Points on a hilly landscape, in no order, each with its height.
From any point a ball rolls to the lowest of the 6 points nearest to it. It stops when none of these is lower. Distance is the straight distance between rows; heights are no part of it.
k67: [-9 -9 -5 -3 15 -4  3  9 -5]  (h 562)
k118: [ -2   9 -14 -13  -2  13   0   6  15]  (h 230)
k731: [-12  -2   0  -7   5   6   8  13 -12]  (h 51)
k590: [  8  16   1  -3 -22  13  21   7   3]  (h 127)
k103: [-11  22  -5 -10 -12  22  -3   8  10]  (h 208)
k815: [ 0 -2 -2 -3 -4 -1 10 11 -9]  (h 413)
k561: [ 20  -7   6  14  -5 -15  -4  -9  -5]  (h 173)
k716: [ -5  -3 -10  -7   4   3   2   8   1]  (h 348)
k498: [ -4  -4   3   0  -2  -1  15  12 -20]  (h 454)
k659: [ -3 -26   5   4   3 -15 -20 -15  12]  (h 292)
k603: [ -9   8 -16 -13  11  13  -6   1   7]  (h 293)
k856: [  2  -1 -14  -7   1   6   1   7   9]  (h 265)
k171: [-10  17  -3 -11  -6  20  -1   8   2]  (h 216)
k343: [ 19  -1   3  12  -3  -8  10   4 -17]  (h 391)
k113: [-10 -26  11   5   7 -21 -15 -11   3]  (h 438)
k744: [ 20   2  -9   3 -10   1  13   4   3]  (h 366)
k846: [-15  10   8  -7 -11  12  11  17 -17]  (h 685)
k263: [ -8 -14   7   7   8 -11   8   8 -15]  (h 417)
k629: [-17 -14  -3   2  35 -12  -7  -6   8]  (h 550)
k575: [18  3 -1  4 -8 -1 18  6 -8]  (h 327)
k146: [-15 -10  -4  -1  27  -5  -4   3   0]  (h 559)
k535: [ -4  19 -13 -13 -11  23   0   1  28]  (h 311)
k573: [ 23  15  -1   4 -16   6  22   1   2]  (h 144)
k874: [ 16 -12  19   6  -2 -17 -13 -26  -6]  (h 323)
k345: [-21  13   6 -11   4  13   6  11 -14]  (h 848)
k622: [28  3  1 12 -6 -8  8 -1  0]  (h 307)
k267: [ 14  11   2   0 -17   6  21   8 -10]  (h 250)
k238: [ 24  -2  -7  11 -11  -8   7  -3   6]  (h 264)
k227: [ -5 -11 -13  -1  17  -4 -11   2   9]  (h 447)
k37: [ 11 -18  10   5  -7 -18 -16 -21   5]  (h 387)
k620: [ 13 -15  29  11   0 -19  -6 -18 -17]  (h 167)
k329: [ 13  -4 -13   3  -6  -1   2   2  13]  (h 227)
k314: [ -9 -23   5   4  15 -13 -18  -7   7]  (h 365)
k579: [  4   0 -19  -8   0   8  -1   4  19]  (h 255)
k917: [  2 -15 -13   5   4  -9 -20  -4  18]  (h 491)
k306: [-19  11  -9 -13  19   9  -4  -5  -2]  (h 376)
k491: [  3   5  -6  -7 -14   8  11  11   0]  (h 314)
k648: [  7 -17   0   9  -3 -15 -13 -10   7]  (h 207)
k377: [ 19  20   2   1 -22  15  26   5   1]  (h 111)
k900: [  9 -17   1   5  -6 -16 -21 -20  18]  (h 398)
k318: [  2 -18  17  14   4 -23   3  -4 -17]  (h 254)
k830: [-20  34  -8  -1   1  21 -12  -6   7]  (h 316)
k36: [-23  20 -12 -10  15  13  -1 -10  -3]  (h 346)
k210: [-12  23 -12 -12   0  21  -9   0  14]  (h 182)
k483: [-18  21 -10 -12  13  15  -5  -8   2]  (h 295)
k933: [-18 -20   9   2  26 -19 -10  -6   4]  (h 477)
k268: [  8  13  -5  -7 -23  14  15   7  10]  (h 214)
k916: [ 21  -8   6  12  -6 -14 -12 -15   6]  (h 95)
k339: [ -3   4   6  -2 -12   7  18  14 -19]  (h 521)
k817: [-14  20   3  -7  -9  19   2  14  -5]  (h 159)
k190: [ 31  -4  27   7   0  -9 -14 -21  -8]  (h 99)
k383: [  5  13 -12 -11 -19  18   8   7  23]  (h 287)
k841: [ -6 -18   9  11   7 -20  -3   1  -7]  (h 622)
k844: [  6 -12  -7   5   1  -8  -2   4   3]  (h 244)
k588: [-15 -25  19  10  16 -23  -4  -3  -4]  (h 604)
k823: [-13   4  10  -5  -4   6  15  17 -21]  (h 776)
k102: [  2 -19  14   9  -2 -22 -12 -19  -2]  (h 507)
k938: [-22  19   2 -11  11  15  -1   2  -7]  (h 655)
k565: [35  2 21 15  0 -6 -5 -9 -5]  (h 193)
k61: [ -7 -11 -11  -1  12  -5  -5   5   3]  (h 388)
k643: [-22  26  -2  -5   7  20  -4  -3  -4]  (h 410)
k73: [-8  1 -5 -7 -1  6  5 11 -5]  (h 377)
k97: [ 23  -4  16  16   0 -12  -3 -11 -13]  (h 118)
k516: [-23  22   3  -6   3  20  -3   8  -5]  (h 363)
k289: [  2 -17   1   9   2 -15  -7  -3  -2]  (h 332)
k678: [  2  14   2  -5 -21  13  17  14  -7]  (h 256)
k709: [-10  -3 -12  -7  16   5  -3   2   4]  (h 390)
k379: [ 15 -10  -6  10  -5 -11  -7  -5  12]  (h 185)

Two balls start at each pair of points below. Name the first point that both come to, or write none.
k339, k856 -> none
k841, k113 -> k916
k659, k716 -> k916
k491, k575 -> k377

For each start below, name the point where the ball stops.
k343 -> k916
k238 -> k916
k289 -> k916

Call two points neighbours if one is among the 6 nearest of the other. Go from one point of each pair to the other, from neighbour to neighbour, staying as low as possible. Name the highest point that can't be avoided.
k210, k377 -> k383
k817, k916 -> k579
k210, k731 -> k716
k817, k210 -> k103
